Each scene shows the same named points in several views. A view is turned or mirrored, and shifted as a whole, has a little noise and may leave points out.

Scene 1
View 1
Q_677:  13   4 -15   8   5  19  24  18 -16  18   3   6   0   8  -9   2  -4  -7   6   4  12  -1 -18 -12  14  -3  -1 -13  21
Q_881:  20   3 -20 -15   2   7  21  27 -23  23   3   2  -8  11  -7  10  12  -4  18   7  21  -4 -11  -2   8   3  -7  -8  12
Q_546:  -6   5   5 -13  -4  18   4  16 -21  14   4   8  -1  -2  -4  -3  -1 -15  -5   8   3  -4  -4  -6   3   2  -7 -15  -5
Q_83:  -9   6  11 -33  -9   2  -7  22 -20   9   2   5  -2  -4  -6   0  10  -9  -1  15   7  -3   6   3  -5   8  -9 -13 -19
Q_552:   9   5 -10  -4   1   8  14  21 -15  14   2   3   0   6 -11   3   3  -3   9  10  14  -1 -10  -6   8   0  -1 -11   9
Q_37:   6   4  -5 -36  -5  13   8  25 -34  26   5   4 -13   5   2   6  16 -18   9   5  14 -10  -2   3   0   6 -16 -11  -8
Q_897:  18   3 -18 -10   2  12  21  24 -23  22   3   3  -6  10  -7   7   8  -7  14   5  19  -5 -14  -4   9   1  -6 -10  13
Q_349:   5   5  -6  -3   0  16  13  18 -18  15   3   5   0   5  -9   1  -1  -9   4   7  10  -3 -11  -7   9   0  -3 -14   9
Q_79:   0   6  -2  -5  -1  14  10  18 -16  12   2   6   1   1  -9  -1  -1  -8   0   9   8  -1  -8  -7   6   1  -3 -14   4
Q_864:   4   4  -5  -5   0  18  13  18 -20  17   3   6  -1   3  -7   0   1 -11   1   6   9  -3 -10  -8   8   0  -4 -14   6
Q_953:   0   6   0 -15  -3  -3   1  23  -9   5   0   3   3   0 -13   2   7   2   5  18  12   2   1  -1   0   5  -1 -11  -5
Q_170:   0   5   0  -9  -2   7   6  20 -14   9   2   5   2   1 -10  -2   1  -4   2  12  10   0  -4  -6   4   3  -1 -13   0
Q_672:   3   5  -7  11   3  17  16  16 -11  11   2   6   5   3 -12  -2  -7  -6   0   7   8   2 -14 -12  12  -3   3 -15  15
Q_387:   4   6  -7   6   2  10  13  17 -10   9   1   5   5   4 -14  -1  -4  -2   1  11   9   2 -11 -10  10  -1   3 -13  12
View 2
Q_83: -12   0  38  13  -3  -4   2  -4   2  -5  -7  -3 -21  -9   7 -11   2  -1   9   2  24  18   9  -4  -2   6 -20  -7  -6
Q_546:  -9  -2  21  14  -4  -2 -16  -8  -3   3  -5  -5 -14  -3  -2  -2  -2   4   1 -11  22   8   6   5  -7  13  -9  -3  -4
Q_37: -10  -1  23  -6   4 -13  -6  -9  10  12  -6 -10 -17  -1  -6  -1  -7  -7  -6   6  35   9   9 -12   3  11 -25   4  -8
Q_79:  -6   9  14  14  -5  -5 -18  -4   2   5  -1   1  -4  -5  -6   1  -8   4   3 -11  16   2   4   4  -3  14  -4  -4   1
Q_170:  -7  12  20  16  -4  -6 -13  -1   5   2  -1   1  -5  -8  -2  -2  -7   4   7  -9  14   4   5   2   0  12  -6  -6   1
Q_672:  -4  15   5  18  -6  -5 -27  -3   1   8   3   4   4  -5 -10   4 -11   7   2 -20  11  -5   2   9  -4  17   5  -4   6
Q_552:  -7  17  11  10  -2 -12 -17   0  10  10   2   2   2  -6  -9   3 -13   2   2  -9  13  -3   5  -2   5  14  -4  -2   4
Q_881:  -7  19   8  -4   4 -19 -14  -1  19  16   1  -1   4  -4 -14   5 -19  -5  -5   2  21  -6   7 -13  11  14 -13   4   3
Q_864:  -6   8  11  10  -3  -8 -20  -7   4   8  -1  -2  -3  -3  -8   3  -9   3  -1 -12  19  -1   4   2  -2  15  -6  -1   0
Q_387:  -6  17  10  19  -5  -6 -22   1   5   6   3   5   4  -8  -7   4 -11   6   5 -16   8  -4   3   5  -1  16   2  -5   6
Q_953:  -9  15  27  17  -5  -8  -4   3   8  -3  -1   4  -5 -13   2  -6  -7   2  12  -2  12   7   6  -3   5   8  -9  -7   2
Q_677:  -3  18  -3   6  -1 -13 -29  -3  11  17   4   2  10  -4 -17   9 -19   2  -5 -14  13 -12   3   0   2  19   2   2   5
Q_897:  -6  15   6  -1   4 -16 -19  -4  15  16   1  -2   3  -3 -15   6 -17  -3  -5  -4  21  -6   6  -8   7  15 -10   3   3
View 3
Q_170:   5 -12  14  -4 -10   5  -9 -10   2 -10  -5   0   0   7  -4  -2   4   8  -2 -27  14  13 -10  -1   9   2  -4  11   1
Q_37:   3  -5 -12  -2  -4  19  -3 -10   2   0  -6  -5  13  23  12   3   6 -11   8 -12  10   2  -6  -8   1  -4   6  -2  -5
Q_897:  -1   4  -3   0  -7   0  -1 -11  -1   3   3   4   7  -8   1  -2  10  -1  -1 -13  16   3   3  -1   9  -5   6   6   9
Q_546:   0 -14  14   6 -16   7  -7  -7   6 -12 -10  -1   3  12   0  -5   3   0   3 -26  16   9  -7  -9   3   2  -3  12  -3
Q_881:   5   9 -10  -7   1   4  -1 -14  -5   8   6   4   9  -5   4   3  11   0  -2 -11  13   5   2   6  13  -8   7   0  10
Q_349:  -1  -9  14   3 -15   1  -6  -7   4  -9  -5   2   2   2  -2  -5   5   2   0 -25  17   8  -4  -6   5   0  -2  13   2
Q_953:  11 -11  14 -11  -2  10 -11 -12  -1  -7  -6  -3  -2  14  -4   5   5  12  -3 -28  11  18 -15   4  11   2  -6   8   0
Q_552:   2  -3  10  -2  -9  -1  -5 -11   0  -3   1   3   1  -5  -3  -2   7   6  -4 -22  16  10  -3   1  12  -1   0  10   6
Q_79:   1 -10  14   1 -14   2  -7  -9   4  -9  -5   1   1   3  -3  -4   5   4   0 -26  16  11  -6  -5   7   0  -3  13   1
Q_387:   0  -7  20   1 -14  -5  -6  -9   3  -9  -1   4  -2  -8  -7  -5   6  10  -5 -28  19  12  -4  -1  11   1  -5  16   7
Q_83:  12 -19   8 -10  -4  24 -14 -11   2 -10 -14  -8   3  34   4   6   2   3   5 -26   8  16 -20  -4   3   3  -5   4 -10
Q_672:  -4  -8  21   6 -20  -9  -4  -7   5 -10  -2   6  -2 -12  -7  -9   6   7  -4 -28  20   9  -1  -5   9   1  -4  19   6
Q_864:  -2  -7  10   5 -15   2  -3  -8   4  -8  -4   3   4   1   0  -6   6   1   0 -23  17   6  -3  -7   5   0   0  12   2
View 4
Q_864:   0  -1   1   3 -16   1   5  -2   0  13  -4  -8  -3   0  -6  13  -3  -7  -5  -6  -3  12   3  -1   1   3  -2  -9  -7
Q_37:  -7  -1  10   1  12  15  -3 -16  14   9 -11  10   1 -12  -3  12 -19  -9  -3 -14  -6  18  17   5  -5  -2 -11  -8 -11
Q_677:  -1  -5  -3   1 -28   0  15  -4  -5  18   7 -12  -4   2  -2   8   1  -6  -2  -2  -4   3  -5  -6   5  11  -1 -12  -7
Q_387:   4   1  -2   7 -25  -7   4   7  -6  11  -4 -16  -6   5  -9  13   2  -5  -7  -4  -1  12  -1  -3   2   2   1 -11  -3
Q_881:  -9  -6  -2   2  -7   7   6 -14  -2  15   7  -3  -6  -9  -1  -6  -7  -5   4  -1  -4  15   7   3   3  -2 -13 -16  -5
Q_170:   4   3   3   7 -12  -4  -4   6  -1   6 -11 -10  -4   0 -11  16  -3  -5  -8  -8  -2  18   7   2  -1  -3  -2  -9  -4
Q_349:   3   1   3   4 -16  -1   3   2   2  11  -8  -9  -2   1  -8  19  -3  -7  -7  -9  -2  11   4  -2   0   4   0  -8  -8
Q_552:   0  -1  -2   6 -17  -1   3   0  -4  12  -2 -11  -6  -1  -7   6  -1  -4  -3  -3  -3  15   3   1   3  -1  -6 -13  -3
Q_546:   5   4   8   4  -8   2  -3   2   9   7 -19  -4   1   2  -9  29  -9  -9 -11 -15  -3  14   8   1  -4   5   2  -3  -9

Which points are out of place in each view (at most two, in the order of its rows)? Write - if all are in place.
view 1: Q_349
view 2: Q_677
view 3: Q_546, Q_881
view 4: Q_864

Scene 2
View 1
Q_512:  18   6   6   6  -6   4  19  10  17   1  -3  -3   2   8 -15  12  10   5  -2   1  10   0   8 -10   5  -6   8   4  -6
Q_39:   3   3   1  10  -8   4  15  13   8  -1  -1   4  -1   7  -7  14  10   4   1   9  15  -1  21 -13   1   4   7  -2 -17
Q_567:  37  11   9   1  -2   9  25   8  32   0  -3 -15   5  13 -22  16  12   9  -6  -7  12  -4   6 -12   7 -26  14  12  10
Q_34:   1   3   5  13  -9   0  17  17   3  -1   0   1  -1   6  -5   9   6   0   0   9   9  -2   5 -11   4  13   7  -3 -21
Q_928:  33  10   9   3  -3   5  25   9  29   0  -3 -14   3  12 -21  14  10   9  -5  -5  10  -3   3 -11   7 -21  13  10   7
Q_774:  10   4   8   8  -9   0  20   6  14   5  -4   7   5   4 -22   6   8   2  -2  -2   4   7  -3  -2   6   0   2   1 -13
Q_807:  12   5   6   6  -8   3  19   7  15   3  -3   6   4   6 -20   8   9   4  -2   1   8   5   5  -5   4  -3   3   2 -11
Q_191:  52  14  11  -8   0  10  30  -3  49   5  -7 -11  10  15 -43  13  15  13  -9 -19  10   5   2  -4   7 -49  10  19  24
Q_716:   6   4   9  11  -9  -2  20  10   6   5  -4   6   4   4 -16   5   4  -1  -2   0   1   5 -10  -3   7  10   1  -2 -18
Q_655:  -2   2  11  16 -12  -7  18  11   0   6  -5   9   4   1 -14   0   1  -5  -1   1  -5   7 -23   1   8  24  -2  -6 -26
Q_212:  20   6   7   5  -6   3  21   5  21   4  -5   2   5   8 -23   9  10   5  -3  -3   7   4   3  -5   4 -11   5   5  -4
Q_168:  32  11  14   7  -5   0  28   7  25   4  -7 -14   6   9 -24   7   5   4  -6 -11  -1   0 -23  -4  12 -12   8   9   4
Q_331:  20   7   7   7  -6   5  21  11  19   0  -2  -5   2  10 -15  12  10   6  -3   0  11  -2   7 -10   5  -9   9   6  -4
View 2
Q_716:   0   8  -7  -2  -6  -2   4   7  -3   4  -1  13  -6 -10   1  -1  -6  13   6   0  14   3  -6  -1   9   2  -2   3   1
Q_807:  -4   2  -6   0  -8 -16   4  -2   0  12  -7   9   3 -11   3   4   2   9   9  -1  13  13  -5   4   2   1  -4  10  -1
Q_34:   5   4 -11   4   0  -2  -1  -6   4  -2   2  14   1  -3   1  -3  -3   7  10   4   3   1  -3  14   7  -1   1  -1   4
Q_655:   1  11 -10  -5  -5  10   4  16  -6  -2   5  17 -14 -12  -1  -6 -14  15   1   2  14  -6  -7  -3  13   4  -1  -2   3
Q_512:   3   2  -6   3  -5 -19   6  -9   1  11  -7  11   6  -7   8   7   6   9  12   0  12  17   0   6   1  -2  -5   9  -1
Q_774:  -8   3  -5  -3  -9 -15   5   4   0  15  -7   8   1 -14   3   3   0  11   7  -2  15  10  -7   0   5   3  -5  11   0
Q_168:   9   5  -1   3  -6 -20  19   2 -11  11  -7  20  -6 -14  21  15   5  20   8   0  29  29   7 -16   0  -3 -13   6 -10
Q_191:  -3  -4   6   2 -14 -54  23  -8  -7  36 -25   8  12 -19  26  28  24  20  13  -8  34  53   5 -17 -12  -3 -18  26 -16
Q_331:   5   0  -5   4  -4 -21   7 -11   1  10  -8  12   6  -7  11   8   7  10  13   1  13  20   2   5  -1  -3  -6   8  -3
Q_928:   7   0  -2   6  -6 -31  15 -12  -2  15 -12  13   8  -9  19  16  13  13  14  -1  20  33   6  -3  -4  -5 -11  11  -8
Q_212:  -2   1  -4   0  -7 -21   8  -2  -1  16  -9   9   4 -13   8   7   6  12  10  -2  17  19  -3  -1   0   0  -7  12  -4
Q_567:   7  -2   0   6  -5 -36  16 -15  -1  18 -15  12  10  -9  22  19  17  13  16  -1  21  38   6  -1  -8  -4 -11  14  -9
View 3
Q_191:  21   8   5  50  -5  21 -25   7 -12 -20 -37  -8 -23  12  -1  12   3  11 -17   2 -26  13   2 -16   3   8  32 -35 -16
Q_212:   2   2   7  20  -5   6  -5   3   2 -13  -8 -14 -10  10 -10  16   6   4   1  -1  -5   3   2  -2   0   7   3 -12  -7
Q_168:  -2   0   8  31   8   7  -6   2  -3  -8 -15 -10   5   2  -6   8  13   3 -10   2 -17   9  -2 -19  -8   2   7 -22   0
Q_928:  10   0   7  23  -7   6  -9   4  -8 -18 -21 -11  -3   9  -7   6   0   5  -5   8 -16   8   1  -7  -4   2  14 -19 -11
Q_716: -12  -2   8  10   0   2   5   0   8  -5   7 -15   2   7 -14  17  14   0   6  -5   3  -1  -3  -1  -4   6 -12  -3   2
Q_39:   3  -5   8  -5 -16  -5   4   2   2 -18   0 -16  -4  16 -15  14  -4  -1  14   5   5  -3   3  14  -1   4  -4   1 -11
Q_774:  -6   0   8  15  -3   5  -2   1   6  -8  -1 -15  -7  10 -12  19  10   2   4  -4   1   0   0  -1  -1   7  -5  -7  -2
Q_34:  -7  -6   9  -5  -7  -7   9   2   4 -11   5 -15   6  10 -16  11   2  -3  12   5   5  -2   0   8  -6   1 -12   2  -4
Q_512:   4  -2   7  10  -8   0  -2   3  -1 -15 -10 -13  -4  11 -11  12   1   2   4   4  -4   2   1   2  -2   3   3  -9  -9
Q_655: -20  -4  10   7   7  -2  10  -2  11  -2  13 -15  11   3 -16  16  17  -3   7  -4   5  -1  -4  -4  -7   3 -20  -1   8
Q_567:  14   0   7  25  -7   6 -12   5 -10 -20 -26 -11  -6  11  -5   6  -2   6  -7   9 -18   9   2  -7  -3   1  20 -22 -13
Q_807:  -2   0   8  13  -8   4  -3   2   4 -12  -3 -14  -9  13 -13  17   6   3   5  -1   0   0   0   2   0   6  -2  -8  -6
Q_331:   4  -2   7  12  -7   2  -3   4  -3 -16 -12 -13  -3  11 -11  10   0   2   1   5  -7   2   1   0  -4   2   6 -10  -9
View 4
Q_567:   3 -11  12  17  -6  -7 -15  -5   1  18   7 -23 -21  -9   2  -8 -28 -11   5 -35   7  21 -21  14  14   0  -4   1  -2
Q_716:  -4   7  -2  -6   1 -19  -2  -5   6  -5   3  -2  -6   4   1  12  -6   3   0 -15  -7  10 -12 -12   8 -21  -4 -12  -6
Q_774:   0   4   4   2   0 -15  -7  -4   8   0   6  -5  -6   3  -1  10 -11  -2  -1 -18  -3  14 -13  -6  11 -21  -3  -9  -7
Q_807:   2   6   6   5  -2 -12  -4  -5   9   7   8  -7  -9   3   0   4 -13  -2   0 -20  -1  15 -13  -3  13 -19  -3  -7  -7
Q_655: -10   6  -8 -15   5 -26  -1  -5   5 -17  -1   5  -2   8   2  20  -1   7  -2 -10 -12   7 -11 -19   5 -24  -4 -15  -7
Q_39:   0  20  -1   2  -2 -16  12  -2  10  16  14  -4 -12   8   8 -11  -8   1   3 -13   1  11  -9  -4  14 -17   0  -8 -10
Q_168:  -6 -20   4   4  -2 -13 -22  -8  -3  -4  -3 -19 -15 -10   1  11 -21  -5   3 -32  -2  18 -23   2   6  -2  -6  -5  -1
Q_928:   0 -10   9  12  -5  -9 -13  -6   1  13   6 -22 -20  -8   3  -5 -25  -9   5 -33   5  19 -21   9  11  -1  -5   0  -2
Q_191:  14 -25  26  30 -11   4 -37  -7   4  17   5 -32 -20 -16  -9   3 -39 -21   1 -45  10  31 -26  22  17  -2  -7   4  -1
Q_331:   0   0   3   6  -3 -14  -3  -4   5  12   9 -14 -16  -2   5  -5 -17  -5   4 -25   3  15 -15   2  11  -8  -2  -5  -5
View 5
Q_512:  10 -16   8   4  -4 -15   3  -2   4  13  17   8  -5   5   8  -9  11  -2 -13   1   5   3 -12   6 -13  -6  -8  -1   2
Q_34:  -1  -1  -2   6   8  -7  10   3  10   6  15   3  -3   3  21  -7  16   4  -8   1  14  11 -10   9 -12   1  -4  -9 -10
Q_928:  16 -30  15   1 -13 -23  -8  -7   4  19  19  21 -10   6   2  -7   2  -3 -16   2  -3   1 -11   5 -13 -14 -14   5   6
Q_212:  11 -17  10   2  -5 -14  -3  -2  -4  11  12   9  -5   6   0 -11  11  -3 -12  -4   3   4 -12   4 -10  -6 -10   4   7
Q_39:   6  -5   3   8  -1 -11  16   1   5  11  18  -5   0   6  17  -6  19  -1 -11   1  11   2 -17  12 -18   2  -1 -10  -5
Q_807:   6  -9   6   2   0 -10   1  -1  -4   8  12   5  -3   6   5 -11  14  -2 -11  -4   6   5 -11   6 -11  -2  -7  -1   5
Q_331:  10 -19  10   2  -6 -17   1  -3   5  14  19  12  -7   6   9  -6   9  -2 -14   1   4   4 -12   7 -13  -7  -9  -1   2
Q_716:  -1   0  -1   2  11  -4   0   4   0   0   6   9  -3   2   9 -13  15   4  -7  -5  12  13  -5   3  -4  -2  -7  -1  -1
Q_567:  21 -35  19   2 -20 -27  -6  -8   7  25  24  20 -12   6   4  -4   1  -5 -19   4  -6  -2 -14   8 -17 -16 -15   3   6
Q_774:   5  -8   4   1   4  -7  -1   1  -5   5   7   6  -3   5   3 -13  14   0 -10  -5   7   8  -9   2  -7  -3  -8   1   5
Q_655:  -7   9  -9   0  22   4  -2   8   1  -8   0  11  -2  -1  11 -16  17   8  -4  -6  16  20   1   1   1  -2  -6  -2  -3
View 6
Q_807:  -5   5  -6  -3   2   8  13 -16   7   3   7  -5   0   3 -21  12  14 -11   2  -7  -3  -6  13  -5  -2  -5   1  12  -1
Q_39:  -1   8 -10   3  -1   7  10 -25  -1  -5   5   4   2   4 -12  15   9  -9   3   3  -4  -4  14 -21  -1   5  -5  11   8
Q_512:  -4   4  -6   0   3   8  12 -14   7   0   6  -9  -1   4 -19  12  13 -12   2  -5  -2  -5  12  -5  -2  -5  -1  13   0
Q_716:  -6   8  -4 -12   0   5   9 -13   1   1   4   5   0  -7 -22  15  15 -11   5 -11  -9  -9  14   1   9   6   6   7  -5
Q_212:  -7   2  -5  -1   5   8  13 -11  10   2   8 -17  -2   4 -23   9  15 -12   1  -8  -1  -5  11  -2  -6  -9  -1  14  -4
Q_655:  -7  11  -2 -20  -2   2   8 -12  -4   1   1  16  -1 -16 -25  16  15 -12   9 -16 -14 -12  16   9  18  13  12   1 -10
Q_774:  -7   6  -4  -8   2   7  13 -14   6   3   6  -4  -1  -1 -23  13  16 -12   3 -11  -4  -7  13   2   1  -2   3   9  -5
Q_168: -10   0   2  -4  11   6   7  11   9  -4   5 -33  -9  -4 -24  10  13 -22  -2 -10  -1  -7   4  16   3 -12   5  14 -11
Q_928:  -6   0  -2   8  10   8   9   2  11  -6   7 -36  -5   8 -18   7  10 -19  -4  -1   3  -3   4  -2  -7 -16  -5  20  -2
Q_567:  -6  -3  -3  11  11  10  10   2  14  -5   7 -40  -5  12 -18   7  10 -18  -6   1   6  -1   3  -3 -11 -20  -8  22   0
Q_331:  -4   2  -5   4   6   7   9  -8   5  -6   6 -18  -1   4 -18  12  10 -15  -1  -1  -1  -4   8  -7  -2  -6  -4  15   1
Q_34:  -1   9  -7  -3  -1   3   6 -18  -6  -8   0   8   1  -5 -13  17  10 -11   4   1  -8  -7  13 -12  10  11  -1   8   5
Q_191: -11  -8   0   9  17  16  18   9  29   6  15 -62  -6  21 -28   1  16 -20  -8  -9  11   1   2   8 -27 -38  -7  28  -9

Which points are out of place in each view (at most two, in the order of its rows)? Write - if all are in place.
view 1: -
view 2: Q_774
view 3: Q_655
view 4: -
view 5: Q_567
view 6: Q_512

Scene 3
View 1
Q_690:  -1  -4  -5   8   7 -15   2  -4  19   2  -2  -4   6 -12  -7 -21 -11 -21  -8  -2  13  -6   0  -5  -2  -6  13   7  -8
Q_591:  17   9   8  10  16 -22  -7 -10   0   2  -4   0  -3   7  -7   9  13  -6 -13  17  17   2   2 -16   4   7  13  -1  -3
Q_46:   2   1  -4   9  10 -17  -5  -1  14   4  -3  -3  17  -7 -12  -9  -1 -15 -12   4  10   1   1 -10  -1   0  15   5  -7
Q_53:   9   5  -4  16   3 -16   1   2  13   7  -9 -16  -1  -2  -8 -14   1 -17  -4   3  15  -4   0 -14   2 -18   4   1 -17
Q_704:   6  -2   2   9   7 -17   4  -9  12   2  -5  -6 -12  -7   0 -14  -8 -19  -7   4  17  -6   2  -6   1  -6  10   5  -7
Q_386:  21   9  10  14   9 -19   1 -12   0   3 -10 -11 -29   7   1   0   8  -9  -5  14  23  -4   3 -15   8  -9   3  -4  -9
Q_167:   8   3   3   9  12 -19  -4  -7   9   3  -3   0   2  -4  -6  -4   1 -13 -12   9  14  -2   2 -11   2   2  14   2  -4
Q_483:  18  18  -3  21   7 -21  -8   8   2  10 -10 -18   8  13 -16   7  21  -6  -5  16  15   5  -1 -27   5 -16   1  -5 -19
Q_35:   9  17 -12  20   6 -19 -12  16   9  13  -6 -15  35   5 -24   0  16 -10  -7  11   8   7  -3 -27   0 -14   5  -2 -20
Q_241:  15   5   9   8  16 -21  -6 -13   2   1  -2   2 -10   3  -3   6   8  -9 -13  15  18   0   2 -12   4   8  14  -1   0
Q_736:   9   8 -11  22  -2 -14   2  12  15  11 -13 -26   5   1 -12 -17   3 -19   1   2  15  -3  -2 -18   1 -31  -2   1 -24
Q_217:   5   1  -1   9  10 -17  -2  -6  12   4  -3  -3   4  -6  -6  -9  -2 -16 -10   6  14  -3   2  -9   1  -2  12   4  -6
View 2
Q_241: -10  -6  -7 -10   8 -17   0   8  -1   2   9  -2   6  -9  14  -3  -9  14   8  -6   7  17  15   8  -3 -19  -1 -21   1
Q_736:  10  -4   7  10  12   3 -13  15  12   2  16  15 -25 -10  15  15 -15 -10  -9  -5  19  19   3  -3  -4  -6  -3  21   3
Q_167:  -2  -7  -5  -9   5 -11  -2   7   2   3   7   0  -3 -11   8   1 -12   6   4  -4   4  19   9  10  -7 -17   7 -10   1
Q_46:   2  -7  -4 -12   0  -7  -4   9   6   4   9   2  -7 -12   3   4 -14  -1   0  -1   5  20   2  15 -15 -14  15   1   4
Q_591: -14  -4  -6 -11   7 -20   1  13  -1   4  11  -3   4  -7  17   1  -5  11   7  -5  13  14  12   7  -6 -20   0 -17   3
Q_704:  11 -12  -7   0   9  -2  -6   1   3  -2   6   5  -9 -13   4   2 -19   6   3  -7  -4  25  15   6   1 -12   2  -8  -2
Q_217:   4  -9  -5  -7   4  -6  -3   6   4   1   8   3  -8 -12   4   3 -14   2   1  -3   2  22   8  12  -7 -14   9  -4   2
Q_35: -11   2   4 -11   1 -13  -6  24  10   9  18   5  -9  -7  17  12  -6  -8  -7   0  29  10  -8   7 -19 -16  12  16  10
Q_483: -13   2   4  -1  12 -14  -6  24   6   7  18   8  -9  -5  26  12  -2   0  -3  -5  32  11   3  -5  -7 -15  -7   8   5
Q_386:  -4  -5  -2   6  20 -13  -5   7  -1  -2  11   4  -3  -7  22   3  -8  12   6 -10  10  19  23  -6   9 -16 -17 -19  -1
Q_53:   9  -6   2   5  11  -1  -8  10   8   0  11  10 -16 -11  11  10 -14  -3  -4  -5  10  21   9   1  -3 -10  -1   8   2
View 3
Q_217:  -4   5  -3 -10   6   6  -8  12  -1  -2   8   7 -12  -5  -1  -2  -7   7   7  -2  10  -4  -6   7   8  -4   3  -4  -3
Q_690:   6   9  -4  -9   9  -3  -8  12   2   0  11   3 -11  -1   7   6  -8   5   9  -3  10  -3  -7   8  15   2  -1  -7   2
Q_386:  -7 -11  -5  -9  13  22  -9  13 -13  -5 -13  12 -11 -27 -19  -9   5  17   3 -10  -7 -11  -4   8   1  -8 -10  -4  -1
Q_591: -19  -7  -2 -14   0  28  -8  16 -12  -6  -3  13 -10 -22 -19 -14  -1  13   3  -5  10  -7  -6   2  -4 -14   5   2 -10
Q_736:   4  15   4  -4  -1 -17  -7  16   6  -6  11  33 -13  -4   2 -11   5   4  -2   5 -17 -10 -12   8 -16  10 -12 -16  12
Q_483: -18   4   3  -9 -10  11  -7  19  -6  -9   4  34 -10 -16 -15 -23   5   7  -4   4  -4  -9 -10   1 -23  -6   0  -6  -2
Q_167:  -7   1  -4 -11   5  13  -8  14  -5  -2   5   7 -10  -9  -4  -4  -5   9   6  -3  13  -4  -5   5   8  -7   4  -2  -6
Q_35: -18  16   4 -10 -19  -1  -5  20   3  -8  21  36  -9  -2  -3 -21  -1  -1  -2  13   6  -4 -13  -1 -23  -1   9  -7  -3
Q_704:   4   1  -4  -9  15   5 -10  11  -3   0   1   3 -12 -10  -1   3  -4  11   8  -8   3  -6  -4  10  14  -1  -5  -6   1
Q_53:   1   8   0  -7   6  -3  -8  14   1  -4   5  20 -11 -10  -2  -6   2   7   2   1  -6  -8  -8   9  -4   3  -7 -10   6
Q_241: -15  -7  -4 -14   6  26 -10  14 -12  -2  -2   4 -12 -19 -13  -7  -4  13   5  -8  14  -5  -3   5   7 -14   4   2 -10
Q_46:  -6   9  -2 -11   0   3  -7  15   1  -2  14  10 -11  -1   3  -3  -8   3   7   3  16  -1  -8   4   6  -2   7  -4  -5
View 4
Q_386:  23  -2  13   4   0   8   3   5   3  -6   1  -4   9 -18 -12  -3  -3  -5  -7  -6 -11  -1 -13 -10  -3   1   5   1 -13
Q_591:  19  -8  15   6   7   2  11  -7   5 -10  -3   1   6  -3  -5   5  -8  -6  12   3 -17  -1   4 -11  -4  -4  -3   2  -5
Q_46:  16  -2   3  11  20  -9   9   8   0   2  -2   8  -2   7  -1  -4  -7  15  13   8  -7 -12   9   7   4  -6  -2  10   5
Q_483:  21  -7  12   8  11 -19  21   2  24 -14  -1   7  14 -14   6 -13 -13   7   7  -3 -16  -2 -16   6  -5   0 -12   5  -7
Q_35:  18  -6   6  11  23 -30  26   4  24 -12  -1  15   9  -3  14 -15 -15  19  18   5 -16  -9  -6  16  -2  -4 -16  10   3
Q_736:  20   3  -2   8  17 -19  13  22  15  -1   4   8   6 -14   3 -25  -6  23  -3  -4  -3 -13 -19  19   1   2  -5  10  -3
Q_241:  21  -7  14   8   6   7   6  -5  -1  -6  -4   0   4  -2 -10   7  -6  -6  10   3 -16  -2   6 -12  -2  -5   2   2  -4
Q_690:  17   5  -3  10  19  -2   0  17  -8  11   1   5  -6   6  -6  -7  -2  19   5   6   0 -15   8   9   9  -4   4  11   5
Q_53:  20   2   1   8  14  -9   8  17   6   2   2   5   4  -9  -2 -16  -5  15  -1  -2  -4 -10 -10  10   1   0   0   8  -3
Q_704:  18   3   2   7  11  10  -3  12 -13   9   1  -1  -3   0 -14  -2   0   8  -1   3  -1 -11   5  -3   5  -4   9   7  -1

Which points are out of place in each view (at most two, in the order of its rows)? Write - if all are in place.
view 1: -
view 2: Q_35
view 3: Q_591, Q_736
view 4: Q_704
